Points on a hilly landscape, in no order, each with its height.
From any point a climber steps to the highest of the 2 points nearest to it. It stops when none of these is higher. Distance is the straight distance between rows; heights are no part of it.
Voz height 41.0: [157 144 114  94 191  90  95 149 100 184 130  78  98 176 151 172 161 123
 127 168  90 118 155 106 132 120 173 118 133  94  85 134 117  83 109 145
 123 110 115 171 132 130 122 160 124 118]
vev height 31.5: [181 106 184  97 160  98 105 123 147 134  70 130 112 130 133 153  97 131
 106  91 134 121 132  96 166  66  71 154 176 132 107 112 175 111  93 106
 184 146  53  78 203 134 188 101 112 180]
Ketus height 48.1: [124  95 113 150 185 138  90 139 139  94  77 113 132 154  96 129 138 152
 100 160 124 189 103 117 156 127  98  89 164 185 136 149 175 103 116 144
 109  90 128 125 110 100 108 150 131 139]
Vuruz height 35.7: [ 75 176 131 132 106 100 123 176  89 129  98  77 143  91 156  99 141 150
 176 169 127 114 112 213  83 143 190 108  88  97 150 145  64 159 167  66
 112 166 122  86  82 133 127 100 162 158]
Vuvo height 63.2: [145 105  99 116  42 184 140  53 161 100  94 205 129 123  82 108 117 155
  99  52 109 153 117 131 127 104 123  90 162 117 172 131 185 124 107 104
  95 143 103 109 119 123 123 158 152  84]
Pavu height 12.0: [120 125 106  96 213  84  62 127 103 135 109  94 119 175 125 160 178 118
  97 141  85 107 116 166 135 121 153 144  96 169 106 150 120  66 157 158
 103 129 132 140 132 118 141 178 112 109]
melas height 42.6: [119 126 102 193 134 122 119 161 122  86 105 130 193 116 121 117 124 195
 133 139 177 125 141  98 132 125 124  74 169 162  97  83 102 209  97  78
 110 121 134 174  89 137 120  94 108 167]
larib height 29.1: [109 141 139 213  77 118 146 120  65 112 113  49 124 130 193 118 108 118
 144 179 148 109  80 188  75 167 135 109 168 113 160 129 100 157 151  99
  94 138  93 105  73 157  93  55 153 206]
Kubod height 46.7: [231  94 155 134 132  77 138 132 119 143  76 158 119 142 119 134 121 167
  83 108 139 114 173 102 165 109  68 117 118 163 117  86 161 158 110 106
 166 185  54 133 169 162 147  89  94 146]
duso height 39.0: [187 152 107 121 150 138 136 146 127 156 167 113  93 157 127 148 137 134
 124 167 108  97 184  89 119 131 169 131 134  68 108 110 128 126  93 148
 136  99 130 192 122 137 110 142 106  96]
ruz height 63.5: [ 75 109 124 134 178 166 134 124 136 151 123 125 109 189 141 117 108 172
  98  96 107 169  94 121  98 107 146  74 159 112 144  99 159  57 144 178
  70  79 107 125 123 114  82 153 148 155]
nonis height 16.9: [ 58 128 147 119 149  82 128 132 148 166 164 125 140 159 159  83 118 115
 134  89  98 116 116 156 103 116 131 181 101 158 114 116 105  79 179 135
 106 110 129 124 161 123 153 155 105 156]
mif height 54.4: [125  86 159 163  90 180 161  74  94  86 149 201 143  68  87 135 117 111
 137 117 151 157 110  93 122 120  93 115 178  62 117 127 147 131  57 117
 140 136  76 116 142  78 100 170 124 138]
loku height 43.6: [ 99 142 113 115 145  60 143 140 125  95  82 114 157 108 142  86 128 139
 167 135 147 125 152 155 130 128 131 104  87 167 155 103 114 203 146 104
 146 163 161 131 127 148 149 137 116 172]
lom height 46.3: [135 141 156 139  24 186 154  46 119 138 124 140 138 165 132 109  92 127
 110  88 125 145  83 144 116 102 128  91 177  93 136 101 144 149 147 140
 110 124 123 100 110 129 124 144 189 133]
Lotir height 54.9: [ 96 127 101 141 188 129 115 119 189 178 142 116 149 127 106 149 133 116
 156 132 137 126 121  75 151 134 145 145 183  68  85 121 147  99  56 125
 127 109  95 133 144  96 144 147  79 147]
mudom height 55.2: [161 102 190 106 163  99 130 126 106 116 115 141 124 167 157 128 126 133
 107 134 124 144  90 127 120 119 110 111 149 160 129 163 144 112 168 152
 127  88 153 118 136 122 124 161 138 144]
fub height 77.5: [112 135  93 110 117 163 124 137 161 143 150 146  96 113  58 169 121 120
 140 125 127 128 147  94 138 114 157 146 142  71 160 100 168 105  92 158
 166 134 133 117 141 117 102 151 138  65]
Buke height 42.0: [ 93 116 114 129 114 100 101 131 156 114  99 116 185 135  82 107 108 144
 154  85 128 166 138 145 102 141 119  58 123 132 172  93 118 122 166 137
 125 145  96  59 118 140 124 116 148 146]
vob height 20.9: [155 126 176 124  73 117 164  88 112 152  92 142 105 128 118 108  95  89
 149  68 127 138 127 124 139 119  89 135 123 105 164 114 177 121 142 144
 188 184  87  58 170 161 113 114 123 164]
somo height 58.5: [121 164  93 150 166 130 117 166 187 184 171 106 127 102 102 193 159 117
 132 146 138 109 170  68 130 150 150 171 155  81  84 132 111 105  72 121
 107  97 120 169 129 121 159 123  85 124]
sare height 56.3: [164 128 150 128  31 173 134  58 121 114  79 198 139 131  88 108 106 138
 116 100 102 157 118 137 129  88  95  95 176  65 142 120 167 153  87  75
 137 159  91  76 136 110 144 141 169 130]
Zek height 51.2: [ 58 143  99 130 173 160 104 131 175 199 178 112 128 141 139 151 133 123
 140 118 114 146 101 103 115 133 151 152 165 100  92 144 104  54  71 140
  92  91 112 121 125 103 132 129  85 135]
Ruzil height 45.8: [105 115  90 141  77 238 163  80 127 113 186 163 117  93 158 144 130 130
 131 127 140 158 102 125 131 156 146  90 160 109 114 165 132 125 110 143
  62 111 118 160  72 112  99 149 150  97]
gebiv height 32.6: [ 65 144 141 154  78  79 161 158  79 113 118  66 104 125 173 101 109 117
 153 167 146  93  99 216  60 172 140 133 113 114 158 129  59 144 175  98
  93 144 112 121  99 148  98  80 168 170]
kiter height 47.7: [ 66 137 102 131 141 199 125 141 164 165 218 129 103 134 147 144 112 120
 127 139 142 143 114  93 112 113 163 172 140 113  95 143 101  83  84 131
 123  81 164 162 137 113 113 126  99  81]
miz height 59.1: [143 105 180 119 162 147 138 107 121 149 126 143 104 184 160 133 111 142
 106 121 104 156 106  95 116 120 109  89 188 110 123 124 159  79 125 156
 123  85  97 104 146 112 102 157 138 160]
rul height 44.7: [ 74 100 111 152 128 227 118 114 167 126 201 137 118 131 150 142 101 149
 119 134 158 171  79  88 128 107 141 121 164 115  87 137 113  95  79 147
 104  63 121 155 107  88 136 152 109 138]
Tunuv height 59.5: [162 143 117 115 125 111 145 139 165 116 140 163 137 107 128  81 106 129
 147  93 106 143 201  96  99 128 155  79  61  75 162 117 108 143 123 124
 144 135 147 111 119 140  93 123 100 157]
fuvoz height 14.8: [111 173 172 177  67 135 196  69  90 149  83  65 137 114 147 121 108  76
 163 124 195 144  90 146 118 103 110 133  88 108 144 136  64 191 113 122
 123 165 125  87 158 160 131  91 153 202]
ded height 33.6: [128 132  85  89 102 168 131 140 137 108 169 152  96 111 119  89 112 140
 128 107 130  74 134 120  86 100 181  93  90  86 145 124 122 149 124  98
 130 148 210 172 110 133 121 116 169  25]
Sop height 34.6: [139  90 151 149 156 144 121 138 151  92 142 152 174 111 126 162 147 157
 105 101 170 167 125  77 114 160  85 101 169 189  80 138  97 113  93 127
 109  84 114 140 105 129 118 111 119 160]
sefar height 40.2: [ 82 157 144 110 142  99 143 128 122 153 135 117 159 117 157 136 148 122
 138 115 158 120 136 135 108 154  92 205 120 221  60 117  66 157 121  85
 110 106 130 161 157 134 164 116 115 141]
kome height 34.0: [ 83 126 150 109 114  75 151 122 146 130  82  97 121 147 136 134 123 116
 169 133 186 127 117 127 135 114 108 146 157 121 144 109 109 155 122 143
 176 176 125 115 165 150 132 123 140 174]
nupok height 64.4: [ 43 131  75 124 195 163 109 165 146 150 132  84 148 165 127 140 122 179
 119 128 156 168  98  98  83  82 162  82 164 101 104 118 121  78  86 149
  52  64 110 179 118  94 101 147 137 137]
Mizu height 53.8: [167 119 169 130 111 151 145  93 126 124 145 167 132 208 158 114  98 138
  53  57 132 109  83 119 128  81 139 132 116 176  67  96 115 112 171 121
 139 107 148 172 155 148 162 130 127 132]
Dis height 43.8: [105 101 147 107 200  98  66 140 135 161  96 104 142 170 116 144 120 140
 113 123 114 153 105 135 157  88 124 132 184 128 145 123 149 104 125 140
 120 102 152 103 151 121 139 154 113 131]
likur height 65.1: [135 132 154 138 126 123 184 109  95  95  78 157 138 108 170 108 149 127
 156 165 146 157 103 122 115 141 116  75 138  93 152 169 130 173 108 102
 130 151 137 124 102  88  62 115 127 179]
Gesuk height 70.6: [142 110 105  93  60 158 110  95 149 132 121 181 121 122  66 136 102 123
 124  89 112 139 136 127 126 108 134 124 147  86 169 107 174 128 101 116
 160 167 143 105 135 119 132 161 139  49]
gavop height 14.9: [ 62 149 119 108 178  78  93 159 149 161 183 116  99 145 120 121 156 104
 108 102  60 112 112 131 117 114 163 196  50 138 144 136 114  55 159 136
 113 132 147 126 160 136 140 162 115 127]
Fut height 43.0: [ 76 166  87 113 123 104 130 160 164 137 149 101 155 119 123 126 161 126
 158 145 144 124 159 107 121 159 123 170 131 179  68 117  73 140 101  94
 125 117 111 169 126 137 156 107 135 122]
Suf height 39.4: [ 89 128 138 134  48 129 162  96 109 156 171 170 111 126 139  82 107  75
 144  43 113 125 121 164  85 134 142 160  72 125 135 111  99 110 181 125
 131 155 151 117 156 149 115 126 145 108]
zab height 54.5: [223 123 124 192 112 146 157 103 125 108 108 153 129 119 134 128 138 156
  98 164 130 115 159 102 178 144  58 112 158 127 122 138 167 169  77 106
 130 145  88 162 119 128 108  96  91 142]
mak height 61.3: [200  89 135 123 153  84 103 153  86 104 126 136 127 137 139 148 144 147
  98 161  93  82 130 169 173 131 119 185  91 174 120 133 147 150 178 115
 135 141 130 158 119 105 159 168  90  89]
binel height 9.2: [131 108 138 100 115  73 126 123  96 107  70 122  98 167 135 118 168 105
 136 167 104 107 108 198 164 131  97 161 141 146 172 162 172 122 157 139
 141 168 108 118 148 128 119 153 152 125]
dev height 46.4: [173 108 144 161 160 111 142 145 130  93  86 159 173 121 140 107 101 184
 122 145 148 159 148  75 135 100  93  71 159 127 126  96 131 182 111 103
 132 110 128 141 105 108 112 108 122 192]
givid height 39.1: [ 66 180 105 113 119  61 138 173  92 128  88  61 118  87 145  86 119 144
 198 166 131 105 139 172 109 133 166 109 102 131 163 103  99 187 146 100
 131 177 131 109 112 155 138 116 156 181]
Tari height 61.0: [139 102 150 135 100 144 136 101 124 116 100 195 141  65  81 133 142 126
 151 123 138 176 127 110 125 124  81 114 156  50 167 167 150 141  68  81
 153 184  93  80 148  84  82 137 104 148]
femaz height 71.5: [140 125 106  97 169 109 109 135 184 160 142 155 121 152  86 143 142 131
 118  97 108 126 179  82 130 109 149 139 132  90 143  95 167 100 104 143
 164 117 126 124 149 126 125 157 117 116]
fomo height 3.9: [ 90 129  76 127 126 158 138 162 133 123 128  90 116  73  98 122 142 123
 142 150 107 151 127 157 104 180 165 107  48 112 183 158 135 102 162 162
  96 133 121 100  80 122  74 101 148  97]
Suri height 45.0: [175  93  95 155 170 143 112 134 174 104  99 150 130 162  85 156 148 157
  87 146 129 160 145 114 155 129  97 115 177 136 127 129 179 102  69 132
  96  95 103 164 132 101 100 139 119 105]
podif height 42.4: [127 151 120 140  40 208 158  58 113 127 127 149 134 116 152  85 118 137
 138 121  94 132  89 159 122 110 167  77 137  75 147 130 135 149 145 102
 108 139 139 125  92 124 118 133 161 103]
kov height 58.3: [ 82 139 157 191 133 119 130  92 117 142  99  67 147 143 146  97 112 126
 156 129 134 141  86 157 157 155  99 135 157 200 124  96 145 109 166 156
 139 107  92  77 157 127 149 151 124 221]
ronak height 37.2: [ 83 123 149 129 122 109 146 134 132  92 126 136 178 122 143 129 141 134
 144  96 177 156 120 114 102 146  90 127 149 202  81 122  68 156 126  99
 128  99 139 154 130 121 124 118 134 165]
zepi height 66.3: [159 121 149 118 136  93 169 108 122 141 102 144 115 112 156  91 114 134
 166 109 112 148 184  86 128 141 113  93 123  73 155 112 150 148 111 134
 159 155 113 110 136 127  95 137 110 179]
Zale height 48.0: [149 120 131 102 138  75 126 158 118  98 110 124 141  89 121 125 121 142
 125 155 149  99 126 154 144 105 118 157  67 165 157 112 122 208 165 117
 168 164 187 136 115 148 166 107 116 107]
Fegim height 54.3: [180 146 109 167 117 123 125 157 180 121 157 130 165  95 112 107 100 144
 136 113 124 140 204 103 103 139 123  98  67 126 138 122  94 163 120 116
 119 120 145 154 109 151 129  83 100 144]
zoko height 27.5: [125 129 116  92 119 116 108 190  89 125 184 130 105  65 102 108 115 110
 121 151 100 103 117 136 108 124 183 147  14  88 181 148 135 141 200 147
  99 122 183 105  97 119 129 152 178  63]
sata height 50.0: [145 135 151 130  93 140 151 110  98  98 144 133 157 186 141 129 113 119
  79 104 158 105  96 158 130  94 112 159  91 187  86  92  98 171 184 127
 129 116 152 181 149 142 171  94 151 110]
veba height 48.6: [238 109 141 171 151 119 130 136 142 137  98 134 126 124  94 145 129 169
 102 142 143 100 196  78 168 137  54 114 175 123 112 107 168 134  56 105
 142 143  36 137 167 146 128 107  64 159]
Sek height 22.1: [ 45 137 134 144 116  91 143 141 122 166 128  63 126 126 172  96 109 127
 187 142 135 119 117 182 131 154 119 177 149 145 133  93 105 144 161 128
 117 125 111 125 140 145 134 117 127 174]
kiv height 67.9: [147 135 121 127 115 159 149 155 119 121 186 172  93  63 139 151 139 107
 121 157 132 103 170 114 182 153 154 182  93 123 143 134 142 144 150 121
 127 130 195 145 114 148 145  96 144  43]
sano height 47.5: [ 52 126 146 135 175 134  87 134 145 178 141  98 138 153 145 136 121 125
 138 112 111 158  72 137 133 144 138 145 177 146 129 133 105  65 130 149
 101  97 117  94 134 125 134 144 103 157]
kud height 58.0: [164 110 142 100 125 101 105 154  82 103 129 116 147  88 144 161 151 119
 137 156 100 105 136 182 130 158 107 177  97 174 120 122 134 157 183 158
 152 128 129 104 133  83 164 173 105 102]
Safo height 51.0: [128 135 149 130 162 137  68 132 122 152 153  90 177 169 152 139 109 169
  99 130 109 137 116 140 127 123 114 135 157 201  86 119  81 121 150 127
 111  75 116 123 123 128 193 131  96 136]
fota height 47.4: [110 149  76 105 128 175 134 197 160 108 209 111  92  93 100 155 152 121
 101 147 141  96 170 119 123 151 150 152  83 125 102 144  99 104 130 137
  96  97 159 169 124 148 153  83 164  42]
daza height 45.4: [ 85 167  74  93 142 132 121 187 163 133 190  80 119 139 131 134 141 136
 122 175 124 110 172 127 100 144 145 159 108 160  73 145  73  89 115 111
 101  94 103 186 115 151 154  99 153  75]
zuz height 67.8: [ 92 121 121 109 184 127 110 164 125 138 139  94 140 182 155 114 112 168
 120 117 123 175 128 110  62 116 148  67 153 143 105 118  89  88 130 146
  78  64 123 140 120 110 105 137 135 162]
Dudim height 76.8: [190 111 125  93 169  73 125 158 119 117 105 130  95 151  92 155 149 123
 104 146 129 135 166 111 121 117 132 109  79 115 141 126 147 126 122 141
 157 131 159 166 128 129  90 139 132 105]
bele height 62.1: [129 158 157 130  52 151 129 115 115 152 147 149 127  78 107 121  96  86
 153 108 125 139 103 141 126 100 151 156  63  95 167 128 110 167 171 115
 165 156 198  84 132 137 173 102 148 100]
Lon height 59.7: [177 132 122 161 137 130 151 104 103  92  83 134 135  81 154 114 162 143
 151 192 127 143 160 111 150 154  81  93 149 127 128 183 155 179  84 112
 109 132 126 141 112 114  89 120  99 157]
pez height 38.4: [114 115  98 120 150 113  95 146 177 108 112 122 204 137 104 114 120 165
 148  76 147 153 159 112 126 138 115  89 144 158 114  92 110 144 123 110
 126 110  99 111 127 125 153 114 140 152]
Peva height 61.5: [108  91  60 148 112 224 136 110 181  58 148 151 141 126  69 127 119 144
 127 108 151 147 109 102 132 117 123  75 129 108 136 131 160 117  95 163
 114 124 107 161 105 100 116 145 131 102]
feku height 39.6: [ 84 141  88 155 148 116  94 155 131  81 106 108 190 138 101 126 138 176
 156 133 161 144 129 115 128 141 133  80 194 191  91  87 118 173 128 110
  99 107 119 138 101 130 160 139 143 154]
Tani height 40.4: [167 107 178 108 215  89  65 148 130 170 110 124 128 153 136 156 106 144
  94 116  90 125 124 105 159  64 125 135 149 123 126 137 120 106 116 122
 156 129 143  97 145 139 176 134  69 150]
peg height 30.1: [126 105 160 159  77  71 146  97 130 126  91  98 102 173 113 139 112  97
 138 136 187 106 112 157 131 112 102 146 168  95 191 103 143 124 140 149
 168 198 108  87 154 162 102 113 158 171]
Nud height 52.8: [231  83 171 107 126 108 131 125 110 127 107 184 104 155 121 135 107 149
  97 112 121 125 157  96 144 103  93 120 148 116 125 124 162 146 106 112
 180 150 120 149 146 136 137 120 108 111]
puv height 58.8: [186 110 188 113 148 124 129 100 123 135 133 177 105 181 158 131 103 114
  88  75 116 109 115 111 146  90 128 161 136 148  98 125 140  95 140 123
 171 137 139 144 158 134 161 133  87 136]
nes height 54.8: [112 110 128 111 156 154 112 141 120 102 135 110 162 115 144 140 146 140
 119 150 132 113 104 162 140 155 120 163 131 196 122 139 122 130 172 156
 121  86 149 127 121  97 148 148 118  99]
kaz height 46.5: [102 167 134 119 192 109  50 137  89 160 119  82 135 140 146 138 134 146
 144 172 127 108 134 118 104 141 155 108 185 212  70 134  91 107  87 113
 119  99 125 124 120 151 159 153  98 168]
gozo height 25.5: [ 86 126 143 201  79 100 131 116  94 152 142  35 135 155 169 117  94 119
 149 140 150 123 101 169  99 166 123 154 176 116 150  82 103 138 156 135
 107 126  88 119 120 166 111  79 142 215]
boban height 55.9: [172 153 167  97  87  81 144 142  91 109 127 161  96  58 125 127 114  84
 137 135 136 116  89 149 136 104 142 166  48 114 178 160 128 179 192 123
 168 184 186  87 119 143 170 128 138 105]
buza height 21.8: [145 135 182 155  61 144 202  57  93 117 105 141 100 144 158 114 103  82
 142 128 153 124  75 142  97 132  98 108 124  91 146 136 121 145 149 134
 155 168 130  86 138 139  78  87 140 177]
Tufo height 68.1: [159 105 120 129 111 117 118 113 164 127  89 193 159  81  84 130 157 120
 135  88 114 182 177 132 151 145  93 128 141 100 172 158 179 128  75 109
 121 165 100  90 132 113 108 131 122 120]
motot height 66.6: [151 118  66 128 128 181 138 116 168  87 135 151 121 128  94 142 157 119
 122 117 132 133 153 126 139 157 134 117 105 132 138 154 148 109 112 161
 120 119 140 160 114 124 104 128 130  78]
golo height 18.3: [139 157 176 156  50 126 155  90  68 162 131  92 130 126 159 128 117  86
 160 137 156 131  87 166  99 143 122 128 108  96 144 143  82 158 158 131
 135 160 119  86 128 159 116  79 158 156]
gelid height 66.4: [154 156 109  99 189  86  77 154 189 192 132 121 126 154  68 190 141 121
  94 128  96 103 154  62 160 110 144 170 138 100 120 122 182  90  74 128
 152 138 124 104 139 130 165 133  93 111]
vug height 36.2: [186 100 171 121 199 125  88 135 162 116  79 167 128 169 133 164  94 153
  65 100 112 103 125  98 170  76 101 126 172 138 112 118 149  70  93  97
 164 132  99  87 162 133 164  97  90 161]
lasib height 51.6: [130 131 147  84 131  83 151 166 116 100 126 138 101  81 125 146 125  88
 143 165 174 121 109 120 136 125 129 151  83 130 168 156 125 177 159 144
 176 149 203 110 114 135 131  96 138  95]
fasu height 26.4: [174 106 173  82 122  95 146 115 125 151  91 148  74 110 131 113 105 102
 113  87 116 139 145  85 171  83 103 166 137 113 149 121 195 125 101 143
 201 170  97  87 197 146 163 128 109 158]
fepa height 10.8: [117 109 144  94 181  90 115 134  71 130  94  96  77 156 142 134 178  92
 120 176 101 102 108 189 155 139 145 157 104 151 129 165 144  93 170 158
 123 126 130 139 141 109 102 173 142 104]
gad height 65.4: [188 110 134 127 145 121 138 118 105 119 138 163  88 177 145 138 157 110
  72 150 108  77 129 151 182 128 140 169 112 169 105 153 163 115 152 130
 158 143 138 180 130 142 147 135  97  72]
Mude height 37.1: [173 141  81 145 158 136 123 167 156 152 155 107 103 153  89 160 134 148
  81 146 147  62 187 131 120 114 168 122 129  41 109  84 139 129  92 141
 104 111 153 233 132 146  97 132 127  57]
gep height 19.4: [ 71 156 142 115 120  89 163 129 120 153 149  96 119 120 171  84 118 106
 164 123 112 119 136 163 130 126 111 211  68 168 118  97 103 154 174 126
 126 113 121 134 164 132 163 141 113 171]
mevol height 29.4: [137 139  86 124 106 155 130 175 136 144 171 120  83  67 111 111 125 109
 135 123 102 108 160 123  98 122 197 114  47  73 173 153 152 118 136 158
  87  91 205 147 104 126  89 140 179  51]
dolez height 63.3: [168 139 128 158  99 169 135 137 136 161 204 178 111  74 142 137 122 110
 120 100 134 110 168 109 162 135 140 197  87 159 105 117 135 141 153 122
 144 110 178 156 145 152 176 118  99  73]
Tafed height 50.2: [190 127 118 161 142 123 135 153 137 117 117 147 171  96 133 123 106 162
 133 137 147 145 193  93  96 131 120  67 129  82 128 133  90 169  85 102
 114 109 129 153  91 120  96 107  89 165]
tibi height 42.5: [ 90 135 108 135  80 183 165 115 106 124 159 125 139 119 186 104 132 132
 161 156 121 142  99 151 142 158 149 117 141  97 118 141 115 150 130 124
  99 124 109 151  91 113 104 113 164 130]
sunu height 47.8: [ 96 122 115 162 162 185  80 138 148 126 175  96 157 143 145 158 120 158
  97 160 131 157  89 100 148 123 123 115 172 174  66 153  86 114  95 124
 100  62 114 143  95 118 154 122  96 142]
lono height 51.7: [112 130 155 163  92 151 154  85 126 104  92 126 168 165 131 103 112 119
 121 108 127 155  88 150 170 124  90 133 147 175 128 113 168 145 178 157
 121 119 108 104 137 122 138 133 163 187]
bol height 49.8: [108 142  99  88 107 181 144 161 128 103 181 102 106 102 143 101 118 112
 130 177 113 109 138 150 118 155 153 133  65 140 118 149  87 112 175 147
 120 106 140 125 102 119 148  99 177  53]
tir height 72.2: [158 122 129  95 113 105 128 133 102 142 139 188 117  80 117 165 176 105
 134 135 124 130 160 138 150 157 135 173 129  94 152 165 160 138 133 119
 114 160 154 127 124 140 111 129 143  52]
vedaz height 68.9: [126 152 122 130  58 156 137 112 103 154 188 172 137  69 133 110 107  93
 146  79 109 115 141 127 138 107 147 207  59 134 121  99 123 164 170 114
 124 128 193 129 138 133 194 118 139  56]
tuz height 49.7: [133 103 111 180  75 222 140  90 114 107 182 164 132  73 129 147 129 107
 168 140 138 163 119  88 137 147 130  97 160  64 109 151 136 123  63 152
 118 117  82 132 104  91 101 153 111 130]
lat height 71.6: [172 108  92 103 139 132 125 139 140  82  85 159 129 142  72 140 149 113
 106 160 140 150 129 132 113 130 116  87  88 127 163 165 145 127 110 134
 144 145 152 135 101 115  88 109 149  65]
vibil height 70.7: [161 145 138 100 121 121 149 118  94 110  97 144 117 128 138 128 164 117
 151 170 126 131 127 140  89 147 150  61  97  67 148 176 103 140 124 102
 137 167 131 126  92 124  88 116 142 115]
rume height 31.3: [107 128  98 107 112 137 151 128 125 126 131 151  71 100 115 119 144 109
 138 130 106  95 141 139 129 125 184 115  81  71 166 136 165 122 124 125
 133 142 191 137 124 123  72 147 168  45]
Ged height 35.2: [131 136 137 104  71 141 156  83 124 151 169 164  88 155 145 106 123  96
 151  65  98 112 142 104 108 137 151 135 108 125 103 105 119  99 140 131
 165 139 140 146 154 134 127 148 127 104]
gok height 74.1: [156 113 148 114 184  68 130 114 118 152 109 123 119 158 175  97 128 141
 155 105 100 133 168 115 161 123 115 114 139 124 135 119 165 126 136 137
 127 123 110 137 160 135 135 157  87 175]
Fomog height 42.2: [ 61 174 155 122 171 112  93  97  90 138 100  79 128 134 164 125 160 128
 148 159 159 104  84 137 134 151 113 128 206 223  68 147 113 122 103 121
 134 128 113  96 151 146 147 169 115 201]
Nepa height 66.5: [125 135 137 147 166 100 131 102 113 151  97 101 158 111 162  87 140 138
 180 123  98 141 154 125 157 163 108 117 152 201 113 114 152 145 134 137
 118 112 108 112 152 123 144 150  97 196]
Kun height 43.3: [ 80 189 100 106 190 103  78 148 112 189 126  56  99 149 158 150 157 116
 137 186  80 103 135 120 122 140 170 125 153 143  79 150  76  89  90 120
 121 104 119 138 117 135 139 147 106 136]
nanu height 43.7: [ 82 140 114  96  93 115 139 149 145 108 149 144 148 117 114 112 141 102
 150  93 130 130 130 161  93 144 128 147  74 146 148 133  92 127 176 137
 133 155 149 130 128 141 124 109 161  96]
pamos height 61.9: [157 182  97 156 159  98 109 162 200 196 174 129 117 122  65 214 152 132
  87 135 125  71 158  67 167 146 160 187 130  87 114 110 158 111  79 123
 116 131 140 160 136 159 173 104  83 113]
loru height 46.2: [160 108 140 115  93 159 127 108 150 111 123 167 160 121 103 115 106 135
 140  67 120 172 137 120 105 142 121  90 127 116 144 134 131 118 144 145
 144 133 110  79 118 119 126 119 150 119]
Davuv height 51.8: [121 136 195 123 144  98  98 112 106 132 120 114 171 166 169 149 149 132
  86 124 122 129  85 157 130 118  99 145 186 201  92 140 110 125 168 147
 112  97 118 108 140 129 176 171 130 166]
givap height 46.6: [ 78 123 134 105  98 114 141 131 135  86 148 113 168 157 149  96 124 111
 121 115 155  96 100 182  78 114 101 165  77 177 120 125  80 139 183 129
 125 128 158 158 151 122 157 129 156 114]
kefo height 56.4: [181  90  90 162  84 235 132  94 164  76 146 168 131  76  87 133  89 154
  98  92 146 141 124 102 103 117 126  71 138 128 135 149 136 123 101 132
 104 122 138 146  82 112 115 129 122  83]
zevi height 35.5: [127 114  85  96 145 144 117 162 145 135 174 139 129 149 133 114 138 157
 117 119 150  82 153 111  94 112 162 130 126  80 130 108 118 137 114 114
 105 121 178 221 123 132 109 113 151  43]
zadud height 51.1: [154  92 112 138  84 203 132  89 165 106 154 192 130  68  75 145  82 117
 123  55 138 158 154  72 107 115 129 109 140 109 117 122 129 103  97 137
 155 121 132  92 125  98 126 137 126  91]
gori height 74.0: [121 130 119 107 109 103 107 125 132 129 103 161 152  75  94 150 192 118
 149 130 125 171 147 183 151 152 120 128 130  94 170 173 150 149 119  95
 124 186 126  89 121 126  99 128 136  91]
Lila height 51.5: [151 105 125 176 169 141 112 146 119  83 108 123 176 117 131 102 128 162
 110 173 119 155 112 140 158 141 100 108 135 212 137 133 165 152 151 145
 101  70 151 126  98  93 138 137 112 146]
fivag height 13.4: [ 94 167  90 126 210  78  70 157 152 164 146  90 117 134 107 176 185  98
  81 139  84  95 147 130 127 114 170 180  51 136 101 147 112  53 119 152
  87 117 161 149 137 139 139 147 110 112]
tuva height 70.9: [194 117 134 118 189  63 110 148 109 131 140 134  79 181 136 146 144 148
  97 132 120  88 138 106 154 104 151 138 100 137 110 121 115 123 151 127
 169 150 135 189 131 152 137 141  81 117]
sakag height 7.4: [108 137 129 113 115 125 163 127 119 103 103 121  89 136 121 109 145  94
 140 165  99 106 113 172 173 171 138 141  99 137 157 147 152 115 179 151
 163 175 108 105 133 139 107 111 154 121]
likiv height 37.9: [ 73 144 163 133 151 101 116 122 130 123  78  66 118 144 133 143 134 129
 152 138 194 127  92 108 131 120  99 127 213 171 117 127 114 120 101 132
 167 142 119  96 153 140 127 143 123 204]
Vona height 50.9: [181 139 189 144  41 141 161  51 103 130  75 175 142 174 130 109 114 109
  95  80 115 146 108 130 135  92  79 116 169  97 119 120 172 146 130 124
 119 145  96  91 145 127 130 139 179 162]
fomab height 26.1: [105 124 134 146  91 119 160 110 104  97  84 106 103 155 119 131 115 112
 158 170 150 114  83 157 114 145 116 101 150  74 176 129 125 133 134 133
 173 176 103 101 117 139  61  96 157 162]
vebes height 5.5: [ 72 118  96 126 117 145 134 162 112 115 126  68  98 117 127 103 123 120
 148 172 104 104 103 194 132 182 149 132  90 127 179 119 125 115 188 154
 130 142 101  92  94 133  94  94 162 109]
Tozim height 52.3: [ 73 130  96  94 161 172 124 180 118  78 124  72 130 111 127 119 148 130
 128 185 140 103 113 177 120 170 149 121  88 185 115 149 102 112 162 150
 103  89 144 117 104  94 122 135 161  91]

For each start below, name the point where the climber stops.
mevol: kaz
fepa: vedaz
ronak: Dudim
gebiv: vedaz
pez: Dudim

Call two points neighbours if one is among the 2 nearest of the other. Go from one point of each pair to the other, from neighbour to neighbour, staying as high as possible. Name the lowest point that can't be avoided.
fub, puv: pez
gori, fub: podif
fub, gok: Vona
zuz, gok: rul
vedaz, gori: dolez
puv, Dudim: Kubod
